The views of a scene show one set of named points, each view turned or mirrored, and shifted as a whole, with a little noise and some points left out.
In the rows, zero is written as 128.

Scene 1
View 1
z626: [122 121 131 114 118 135 130 108 138 124 141 149 115  90 123 108 123 121
 127 164 156 119 126 138 128 139 118 133 105 118 130]
z561: [117  91 137  85 118 127 138 106 148 104 133 132 115  71 126  93 127  95
 131 157 147  93 130 138 129 110 109 137 104  85 130]
z880: [119 158 114 131 106 125 112 105 172 147 141 190 100  89  97 135 117 137
 135 187 140 139 142 148 151 162 123 138  90 167 142]
z451: [132 114 136 114 128 151 127 129 106 122 149 148 140 104 122 116 121 126
 147 149 178 135 114 147 121 154 120 127 119 117 123]
z864: [153  66 148 132 159 175 188 172  75 161 183 147 142 122 139 155  76 114
 132 152 184 143 115 117 122 141 130 135 106 107 106]
z156: [137  90 144 104 140 166 143 121  71 103 154 113 153 114 151  85 128 122
 128 126 208 121  99 137  91 143 111 107 143  76 119]
z385: [135 111 139 124 138 151 135 144 115 146 157 157 128  94 126 149 111 127
 146 162 157 141 122 135 139 140 132 148  95 132 109]
z285: [139 105 139 112 138 151 124 150 105 130 148 156 148 104 118 141 112 122
 160 150 170 143 117 150 134 150 129 135 111 125 113]
z912: [129 136 126 120 116 132 102 133 160 140 130 191 126  89  85 150 111 123
 167 177 143 147 138 165 158 161 126 139  96 163 135]
z647: [112 153 127 109 112 139 103  77 110 101 141 124 120  96 149  70 159 152
 120 139 181 119 108 141 103 151 110 118 131 112 123]
z490: [126 128 131  91 115 137  86 113 120  89 118 145 153  92 112  90 145 119
 160 141 179 131 112 177 118 159 114 115 137 116 136]
z428: [110 161 127 107 111 145 107  53  80  82 148 100 124 109 167  32 179 163
  93 124 210 111  99 134  73 157 101  99 158  88 123]
z696: [142 105 146 111 148 164 119 154  69 122 149 131 159 111 138 131 124 132
 162 132 189 148 101 150 116 151 129 126 128 110 103]
z35: [138  96 142 132 147 162 166 140  86 151 176 138 127 109 147 137 101 131
 121 154 173 134 115 113 120 134 127 140 102 111 105]
z40: [149  72 144 144 159 170 204 160  89 174 195 153 120 119 145 160  69 117
 114 163 170 133 122  96 128 134 129 144  90 111 110]
z542: [133 112 137 128 136 150 144 140 115 152 162 158 122  99 129 144 106 130
 139 164 156 136 123 130 136 141 129 145  93 131 112]
z430: [144  65 140 108 140 157 166 153 116 129 155 151 143 110 113 126  83  90
 140 157 180 124 125 141 124 140 115 121 112  97 132]
z325: [134 121 136 135 145 163 150 127  81 144 176 135 126 111 154 125 119 148
 116 145 180 139 109 116 112 145 126 134 112 117 105]
z873: [118 134 131 111 118 138 121  89 116 113 150 127 116  90 147  84 145 142
 114 148 174 114 118 133 109 141 113 127 119 109 120]
z258: [132 119 142 103 133 135  89 157 134 131 124 166 143  78 106 160 127 119
 188 160 137 147 124 168 159 134 138 157  96 142 109]
z82: [113 120 130 109 117 135 141  86 129 114 148 129 106  84 144  83 135 126
 110 156 164 105 123 125 115 128 109 132 109  98 125]
View 2
z542: [ 89 166 121 134 141 120  87 139 150 115 145 103 127 155 116 123 122  99
 126 133 135 129 103 158 143 110 121 143 127 160  89]
z35: [ 89 165  99 114 143 124 104 136 130 120 150  91 127 182 116 146 110 108
 111 152 148 113  96 162 136 110 116 132 135 162  91]
z561: [100 167 143 125 138  95 101 143 136  80 134 157 126 166  99 146  71 137
 139  88 123 180 116 136 112 145  97 141 142 170 101]
z647: [113 143 136 112 163 105 118 148  85  93 116 154 136 170  63 105 113 126
  91 101 115 136  95 133 123 187 159 167 154 162  90]
z880: [ 67 172 176 141 155 122  78 149 161 103 111 142 121 123 121  64 147  74
 166  94 100 133  78 158 158 141 143 191 141 157  85]
z82: [ 96 157 138 114 152  97 105 146 112  86 124 151 120 186  88 131  82 122
 117 107 117 145  93 139 112 160 114 160 146 167  92]
z285: [104 168 113 131 142 130 105 144 140 124 146 108 146 135 115 124 139 118
 121 114 147 148 115 161 150 119 141 131 135 157 100]
z873: [103 153 133 111 155 105 110 143 103  95 125 146 129 179  79 117 102 121
 103 108 121 135  96 140 121 166 136 162 147 165  91]
z864: [ 87 175  69 111 131 139 105 135 144 135 168  71 131 179 145 171 109 111
 121 167 179 115 105 178 135  75 104 105 131 156 104]
z385: [ 89 168 120 138 138 119  87 137 151 118 148 103 133 150 112 122 130 104
 125 126 136 135 107 155 151 110 126 138 124 160  86]
z696: [124 158  87 120 148 133 120 140 118 133 148 102 155 147  94 138 138 134
  89 124 162 140 124 156 142 127 156 117 136 156 103]
z325: [ 97 157 100 110 153 122 107 137 114 123 141 100 127 187 100 133 118 104
  95 152 141 103  93 160 132 132 137 145 139 159  85]
z451: [105 162 117 119 148 127 110 145 125 115 135 123 140 148 108 120 132 119
 118 109 142 144 105 156 139 138 143 140 143 158 102]
z490: [121 157 136 128 154 117 113 149 118 106 123 154 151 125  85 100 134 129
 119  73 130 170 118 139 140 166 163 149 146 156 105]
z626: [ 92 167 145 127 143 108  97 144 134  96 126 141 125 156 103 118 106 112
 135 102 122 151  98 147 132 142 119 157 141 164  95]
z258: [106 170 140 165 133 112  74 138 172 113 153 109 148 103 101 106 147 120
 134  92 129 174 144 141 168 109 140 129 113 159  82]
z156: [130 151  83  89 154 124 147 149  83 117 138 132 143 179  90 157  99 145
  83 118 163 141 107 152 109 154 144 125 156 162 117]
z430: [101 176 100 108 138 133 117 146 142 117 148 120 132 154 142 158 104 122
 146 114 165 157 105 173 125 108 109 122 146 163 121]
View 3
z873: [149 125 145 132  76 181 112  92 120 109 116 154 157 126 135 162 116 126
 133  98 147 142 108 140 169 129 100 101 117 116 117]
z430: [115 169 110 133  84 131 102 145 142  89 131 122 132 147 120 144 123 156
 136 121 116 143 126 134 117 125 157 129 118 156 110]
z542: [124 130 114 123  63 147 103 133 138  96 100 121 139 140 138 148 115 129
 107 122 134 160 122 182 123 128 136 119  86 145 133]
z285: [133 133 125 111  74 154  91 129 124 117 118 120 128 139 124 153 133 154
 112 116 125 158 131 158 116 131 140 124  97 155 145]
z156: [145 155 125 126 117 169 133 100 127 126 161 163 141 117 118 165 167 149
 153 108 117 129  97 125 149 129 134 127 129 135 101]
z864: [ 99 161  81 122  95 124 138 154 166  91 137 120 125 133 145 151 156 138
 110 147  99 142  95 190 105 130 179 146  84 165 113]
z40: [ 99 162  71 127  74 122 136 147 176  58 119 117 148 126 144 134 132 115
 104 161 118 161  97 215 109 133 166 129  66 157  99]
z912: [142 120 141 112  32 152  48 133 116  95  72 100 136 155 116 137  79 149
 102 111 154 186 162 158 114 130 117 102  90 151 167]
z647: [167 117 157 120  80 196 110  78 103 124 119 166 166 118 125 164 127 129
 141  91 155 150 110 131 177 133  85  93 117 112 125]
z35: [117 144 100 123  82 149 129 127 152  95 123 133 145 127 146 151 137 126
 115 133 123 149 101 184 132 128 146 125  87 143 113]
z880: [147 117 141 118  23 164  59 119 119  76  62 113 160 144 121 133  63 126
 103 112 174 191 154 167 135 131  99  84  85 137 151]
z490: [163 130 163 113  79 177  72 101  93 138 122 138 134 141 103 161 127 170
 137  84 144 151 144 104 141 130 108 107 132 136 150]
z561: [120 134 148 160  64 151  96 130 127  98 108 142 139 161 149 166  78 137
 145  84 130 120 131 112 160 120 126 116 138 112 113]
z82: [137 132 140 148  74 171 116 106 130  95 112 156 158 137 144 162  98 117
 142  94 144 134 109 134 172 124 105 103 123 110 102]
z428: [183 134 158 122 107 210 132  44 100 133 150 194 180  97 117 172 155 125
 164  87 158 139  86 111 199 135  74  87 135  97 101]
z626: [135 129 140 137  58 159  90 117 125  94 100 134 151 145 133 155  91 132
 129  98 147 151 129 141 148 125 112 106 112 124 125]
z696: [141 132 124  99  99 160 115 120 120 141 138 137 127 126 125 163 169 163
 120 112 116 148 114 156 120 132 141 133 104 151 145]
z451: [144 137 130 117  76 161  98 116 124 110 121 133 139 133 119 150 131 148
 123 111 136 158 125 145 134 129 124 115 106 142 135]
z325: [136 135 112 113  84 163 131 108 139 101 125 146 154 115 137 155 148 120
 117 128 132 153  92 181 140 134 126 115  87 138 115]
z258: [133 102 145 114  49 154  67 145 113 137  86  99 112 166 140 163 103 164
  96  97 134 156 156 165 112 124 134 125  91 147 177]
View 4
z40: [ 76 146 192 163 137 122 132  93  54 128 113 116 123  88 116 116 111  94
 130 109 199 127 140 110  94 127 171 147  90 176 192]
z428: [ 36 106 123 115 160 135 165  66 164 149 130 252 215 182 159 153 137 189
 129 105 124 159 118 117 123 120 161 161 139 111 103]
z385: [115 143 165 134 143 133 134 128  98 123 129 145 113 128 128 142 125  96
 150 103 156 117 134 119 105 126 136 138 129 161 161]
z864: [ 79 158 196 177 110 128 122  94  55 119 129 116 124  92 132 121 117  87
 120 107 197 126 124  87 101 115 168 160  98 172 175]
z490: [111 156 142 102 144 145 122 119 134 131 166 212 148 168 155 176 133 138
 138  91 135 135 107 101 107 138 104 117 173 139 108]
z325: [ 75 132 158 148 148 138 151  98 111 126 111 165 152 127 138 130 126 118
 134 112 158 129 139 114 114 121 167 154 109 154 161]
z285: [114 163 162 135 137 142 125 124 101 121 145 161 127 131 142 150 126  99
 136 101 157 122 124  99 106 130 127 128 140 155 148]
z880: [135 140 138  85 210 133 149 150 115 137 120 166 110 143 102 154 117 115
 178 107 136 116 155 155  85 164 101  89 143 163 162]
z873: [ 76 112 146 115 157 127 152  98 127 145 128 199 152 161 126 155 131 151
 147  99 138 140 127 130 104 126 137 148 138 141 130]
z696: [100 164 162 150 114 149 125 112 114 114 146 173 149 138 164 141 133 100
 119 103 156 123 116  77 123 113 144 152 136 148 137]
z561: [ 87 100 174 111 135 101 131  99  87 160 156 177 111 165  99 173 126 154
 152  74 151 145 100 132  80 126 110 143 159 159 124]
z156: [ 51 143 165 145 114 133 131  70 110 138 153 199 175 142 159 146 132 149
 109  99 166 153 101  84 112 114 158 161 134 140 120]
z258: [154 150 160 120 135 137 122 161 113 112 151 150  87 153 133 165 136  78
 164  89 137 104 124 111 105 125  98 122 160 160 141]
z430: [ 93 155 185 135 131 120 112 104  63 137 152 148 114 118 117 151 114 114
 128  93 183 133 115 104  85 136 132 125 135 172 149]
z82: [ 70  98 159 115 158 111 151  91 109 154 129 187 141 158 111 157 127 159
 151  92 145 145 120 141  93 128 134 146 135 146 135]
z912: [148 160 142  96 190 146 136 162 114 124 132 164 106 140 121 159 121  97
 166 107 138 109 150 135  95 161  99  87 151 162 156]
z626: [ 98 121 158 108 164 120 140 112 103 145 133 175 123 151 111 158 124 138
 154  93 148 135 127 134  91 141 121 128 144 156 139]
View 5
z626: [127 126 124 142 158 110 113 124 123 123 127 116 153 145 131 118 140 116
 148 123 137 132 105 152 139 130  90 152 104 128 149]
z82: [120 125 106 115 173 110 104 109 135 123 136 132 151 135 141 123 128 132
 142 132 125 129 100 165 132 142  77 143 101 135 133]
z880: [154 137 137 171 121  87 106 145 122 169 119  79 167 146 111 117 159  66
 167 129 147 149 117 148 139 110 103 170  96 128 181]
z385: [146 105 152 158 117 130 151 120 119  93 129  98 146 135 119 105 145 105
 154 113 139 150 121 131 149 143 102 146  96 108 140]
z325: [138 106 127 120 111 145 129 105 144  93 150 126 132 123 147 104 131 111
 159 110 128 145 139 146 140 162  88 123  84 109 111]
z35: [136  91 138 131 117 145 152 117 137  76 141 122 148 116 136 102 137 124
 162 104 120 140 130 139 142 167  92 126  77 109 127]
z561: [107 124 120 139 199 109 124 115 110 100 121 124 161 150 129 126 134 153
 126 126 129 123  80 154 143 129  83 162 113 136 148]
z490: [112 166 141 143 155 141  94 113 116 127 130 129 101 189 139 114 136 112
 113 107 167 130 118 150 156 103 107 162 134 123 126]
z428: [104 158  87  63 169 144  46  79 161 151 171 179  90 163 180 118 103 116
 127 126 142 126 127 186 125 136  70 122 118 138  78]
z542: [145 103 142 153 117 128 146 120 125  97 128  99 152 126 121 106 146 108
 163 115 135 145 124 133 146 147 100 143  88 109 142]
z430: [111 116 143 151 144 148 153 139 117  65 118 128 151 142 136 104 149 150
 140  74 129 111 129 133 159 145 102 145  87 121 156]
z40: [142  70 142 144 101 146 181 135 136  54 132 113 173  95 133  96 149 135
 180  83 103 131 147 131 149 186  91 120  53 108 148]
z451: [129 136 145 143 121 145 117 122 128 108 135 123 120 160 139 102 142 104
 140  93 150 130 140 142 152 131 105 142 102 113 131]
z873: [121 131 111 111 161 123  98 101 138 129 143 133 132 145 147 120 124 117
 143 130 137 136 114 163 133 139  84 139 106 129 117]
z647: [123 150 107 104 156 126  72  95 143 147 151 138 110 158 157 120 120 104
 133 132 146 139 118 169 132 127  84 139 117 130 106]
z285: [131 123 154 158 119 145 142 122 118  88 128 112 127 154 130 101 144 108
 139  99 148 141 133 130 158 133 110 150 104 107 138]
z156: [ 99 130 122 102 153 169 120 104 136  74 147 162 104 155 164 102 119 152
 121  85 134 116 137 153 153 150  89 122 105 117  99]
z912: [148 139 158 190 116 111 125 144 112 138 112  75 151 163 103 115 164  76
 153 113 159 149 117 130 155 104 118 175 112 120 177]

Which points are out of place in each view (at most two, in the order of its rows)? Write - if all are in place.
view 1: z864
view 2: z880, z490
view 3: z40
view 4: z430, z912
view 5: z451

Scene 2
View 1
z346: [162 146 159 123  85 143 137 158 107 168 137 133 161 135 115  87 133 185
 130 128  88 121  77 142 135 101 149 118 109 154 129]
z939: [154 102 113 142  96 143 119 136  88 130 138 133 139 106 130 109 141 120
  93 126 105 116 136 132 153 147 139 156 136  90 165]
z777: [114 121 145 112 114 112 104 113  83 159 137 145 141 146 104 133 134 148
 130 131 100 136 123 119 152 127 150 134 151 154 154]
z618: [105 118 151 104 123 102 113 108 138 125 121 170 161 134 100 153 129 175
 137 131  93 146 115 122 160 117 124 122 142 171 123]
z599: [162 132 158 123  85 139 119 155  98 172 132 126 145 128 108  97 128 169
 124 124  94 121  84 155 137 111 163 126 116 134 153]
z611: [104  98 114 122 112 111  96 105  63 147 143 154 140 134 126 140 132 113
 102 136 101 134 160 107 155 154 149 148 178 115 171]
z812: [113  95 131 113 109 103  86 115  91 145 127 152 139 127 109 149 118 133
 110 129 103 141 133 135 155 145 156 141 166 117 169]
z200: [126 109 150 110 116 110 101 117 126 135 116 145 139 125  91 144 126 160
 129 122 106 139 109 147 157 124 142 133 135 141 149]
z405: [117  95 122 119 116 111 101 110 113 119 125 157 144 118 115 148 131 134
 108 130 105 138 142 123 161 143 131 144 157 121 152]
z621: [136 119 149 113 115 120 113 124 121 135 122 143 144 129  95 130 134 163
 131 122 103 131 108 139 155 119 137 134 124 146 141]
z278: [115 130 156 107 103 112 101 122  65 190 143 141 143 159 102 124 127 157
 136 131  94 134 111 124 142 122 171 124 154 160 165]
z686: [128 139 169 106 120 119 114 117 112 159 126 135 143 151  82 127 136 179
 151 123 103 133  93 132 150 105 145 123 119 181 137]
z900: [134 104 124 129 115 125 111 115 100 127 129 139 136 118 111 130 140 129
 109 126 110 124 137 127 160 140 135 151 138 118 159]
z608: [128 127 139 120  98 126 121 132  83 162 141 147 155 140 124 113 133 155
 122 137  88 129 117 116 143 125 148 128 144 145 146]
View 2
z621: [ 92 125 117 147 137 123 104 120 115 131 115 114 139 117 128 131  97 110
 131 122 108 131 151 134 155 131 133 113 101 168 121]
z599: [ 83 127 113 158 143 127 105 109 118 126  76  96 138 124 128 170 112 142
 136 140  83 138 154 148 162 127 162 132 123 184 145]
z812: [ 91  94 124 163 147 137 141 119 117 150 123 135 125 116 108 109 102 122
 109 137  94 103 144 125 107 142  96 107 118 172 125]
z278: [ 92 102 131 181 125 140 121 126 122 158  94 117 166 136  94 130 111 138
 128 168 110 144 148 134 156 118 111 119 136 168 141]
z618: [107 102 131 152 107 138  99 123 109 141 129 135 153 120 121  95  80  89
 135  99 114 132 145 123 169 125 120 112  79 161 110]
z686: [ 91 128 119 160 120 124  86 123 121 133 114 114 166 124 117 136  98 110
 138 142 123 158 153 134 188 112 134 114 103 167 122]
z611: [109  97 135 161 145 137 161 138 109 167 109 131 136 141  92  97 112 135
 112 136 116  96 141 120  85 160  87 106 138 153 125]
z939: [102 132 114 135 168 117 149 130 105 137  90 101 110 133 128 139 119 143
 122 109  96  92 150 137  84 173 136 116 131 165 127]
z608: [104 109 131 159 126 137 125 126 110 152  83 111 152 142 111 129 107 136
 136 125 104 128 145 135 143 138 136 124 126 165 135]
z405: [107 109 124 139 143 129 139 130 103 145 119 126 124 126 119 104 100 113
 120  99 108  97 143 123 103 159 112 107 108 160 113]
z777: [100 104 128 164 128 137 126 127 114 151 106 122 152 133 106 118 104 123
 127 136 111 127 146 128 141 133 115 115 120 161 128]
z200: [ 87 116 118 152 141 128 108 115 119 130 128 125 133 112 124 122  93 103
 120 126 102 125 151 131 148 131 118 109  96 174 115]
z900: [ 99 125 116 140 152 118 134 129 109 139 113 116 124 126 123 123 109 121
 121 117 112 106 147 127 105 158 117 106 116 162 118]
z346: [ 93 130 118 152 125 129  96 113 112 131  66  89 151 136 132 165 108 137
 151 118  88 150 155 149 184 125 178 138 114 177 143]
View 3
z686: [125 102 116 122 125 117 141  79 158 143 138 149 135 112 102 168 135 108
 145 152 143 134 108 136 135 142  95 119  94  97 101]
z611: [148  88 138  87 152 148 131 172 154 134 179 115  94 147 141 118 130 113
 133 103 144 162 146 109 127 149 166 131 100 131 108]
z618: [148 100 115  98 122 103 129  87 132 132 133 135 127 122 133 172 121 136
 119 141 134 129 119 119 130 178 121 109  97 110 128]
z621: [130 113 117 121 123 120 134 104 160 144 133 137 132 114 127 151 131 127
 144 127 140 123 131 124 125 142 111 127  95 104 119]
z200: [129 104 112 108 119 109 129 104 162 140 145 133 129 120 138 150 127 124
 143 113 144 117 130 121 125 150 117 132  99 102 119]
z608: [144  99 111 112 156 150 134 126 148 136 147 136 133 126 113 146 142 117
 138 147 136 153 123 127 156 135 128 136  94 105 119]
z405: [144 105 127  96 130 123 127 142 152 136 151 119 111 133 154 133 122 136
 132  97 139 130 153 109 117 161 147 128 100 121 127]
z939: [137 129 131 130 146 163 138 172 172 148 136 123 123 126 141 104 142 142
 158  92 136 137 173 109 117 115 144 153  94 121 123]
z900: [134 114 135 115 132 136 137 146 166 145 143 125 116 128 141 125 131 133
 147 100 143 134 153 113 112 140 138 133  97 122 117]
z777: [140  95 121 104 144 137 135 125 153 138 158 133 118 130 122 145 134 111
 137 132 140 147 123 123 138 143 131 129  96 111 111]
z599: [121 121  96 143 144 156 139 118 174 147 131 147 155 109 110 138 154 119
 167 138 138 129 129 133 155 100  99 155  90  85 120]
View 4
z200: [145 159 129 100  94 115 113  89  91 122 128 108 120 128 125 143 130 131
 139 138 135 133 153 140 134 161  95  80 130 123 147]
z812: [150 158 112 120  87 133 115 105 115 132 132 132 118 125 121 168 118 160
 110 135 122 125 137 127 151 171  88  90 149 135 177]
z278: [131 172  94 105 128 125 114 102 100 127  99 139 137 112 125 144  91 146
 131 131 120  94 131 164 141 118  86  85 147 130 156]
z618: [159 152 143  87 111 121  85  80 102 141 136 121 126 140 141 117 125 140
 131 154 142 124 185 127 146 160 124  66 127 115 126]
z621: [145 152 128 108 107 114 117  86  92 113 124 111 124 133 124 134 124 122
 146 136 137 137 154 145 125 147  97  83 128 126 135]
z346: [144 142 112 113 120 106 147  71  73  92 103 123 142 126 123 112  90 108
 150 124 159 133 143 181  97 111  83  85 143 149  99]
z608: [151 145 107 126 123 127 123  91 111 115 115 142 137 130 126 132  89 142
 126 129 135 117 140 154 130 127  95  92 151 142 135]
z900: [157 140 126 146 102 129 120 102 124 107 138 122 115 143 118 155 125 137
 129 131 123 145 139 122 131 158  93 100 136 134 159]
z405: [162 143 130 131  93 133 109  98 123 127 145 128 114 140 124 154 126 151
 115 139 128 141 150 114 146 175 104  91 140 132 160]
z611: [157 146 106 151 109 146 107 115 146 136 136 149 120 134 123 169 106 170
 101 134 109 119 128 118 157 156  98 102 155 135 184]
View 5
z599: [105 111 103 129  94 126  85 124 124 134 143 152 102 111 137  87 130 129
 123  78 100 127 143 180 128 111 124 128 157  81 122]
z777: [105 125 107 128 111 122 118 124 127 137 100 123 151 117 115 103 105 102
 128  99 117 115 123 157 113 104 130 143 145 112  95]
z618: [115 121 129 151 116 107 130 107 155 146 110  96 175 111  81 104 104 134
 140 103 123 119 132 158  99 113 115 174 132 120 127]
z405: [102 138 116 132 126  89 143 116 117 153  89 113 153 115 120 118  95 110
 146 110 144 121 114 149 103 122 134 163 188 116 102]
z608: [108 122 108 127 103 122 119 145 132 143 111 131 132 107 127 109 110 103
 129  96 115 121 122 164 120 104 126 130 133 104 101]
z686: [111 122 118 138 101 139  94  94 150 124 133 124 155 108  82  77 129 125
 125  90 115 119 144 174 107 100 119 145 127 107 117]
z939: [ 97 147 108 115 106  96 136 142  99 155 106 156  96  98 162 121 116 100
 142  99 157 132 112 169 120 122 141 130 211  95  95]
z346: [113 110 114 137  85 129  91 137 148 137 155 148 101  97 124  92 134 139
 125  77 102 131 147 192 126 107 116 123 125  83 136]
z200: [104 124 116 138 117 106 114  92 126 140 115 116 153 120 102  91 110 131
 135  96 122 122 136 161 105 118 127 167 171 105 118]
z900: [102 143 114 124 114 102 134 115 113 149 101 133 132 106 126 111 111 108
 144 103 151 124 119 159 107 120 133 149 193 108  99]
z611: [ 97 140 102 115 125 105 143 137 101 149  67 122 156 121 138 123  89  72
 137 114 138 113  97 138 116 108 144 146 176 121  65]
z278: [102 115  96 121 109 143  96 122 124 123 103 129 153 124 119  87 114  88
 116  94  95 111 126 154 125  94 132 131 126 110  82]
z812: [ 98 125 102 125 127 101 124 112 103 145  82 116 155 132 129 108  92 100
 134 103 120 116 114 139 115 116 141 163 183 109  88]

Which points are out of place in each view (at most two, in the order of its rows)? Write - if all are in place.
view 1: z777
view 2: z405
view 3: z608
view 4: z618
view 5: z939
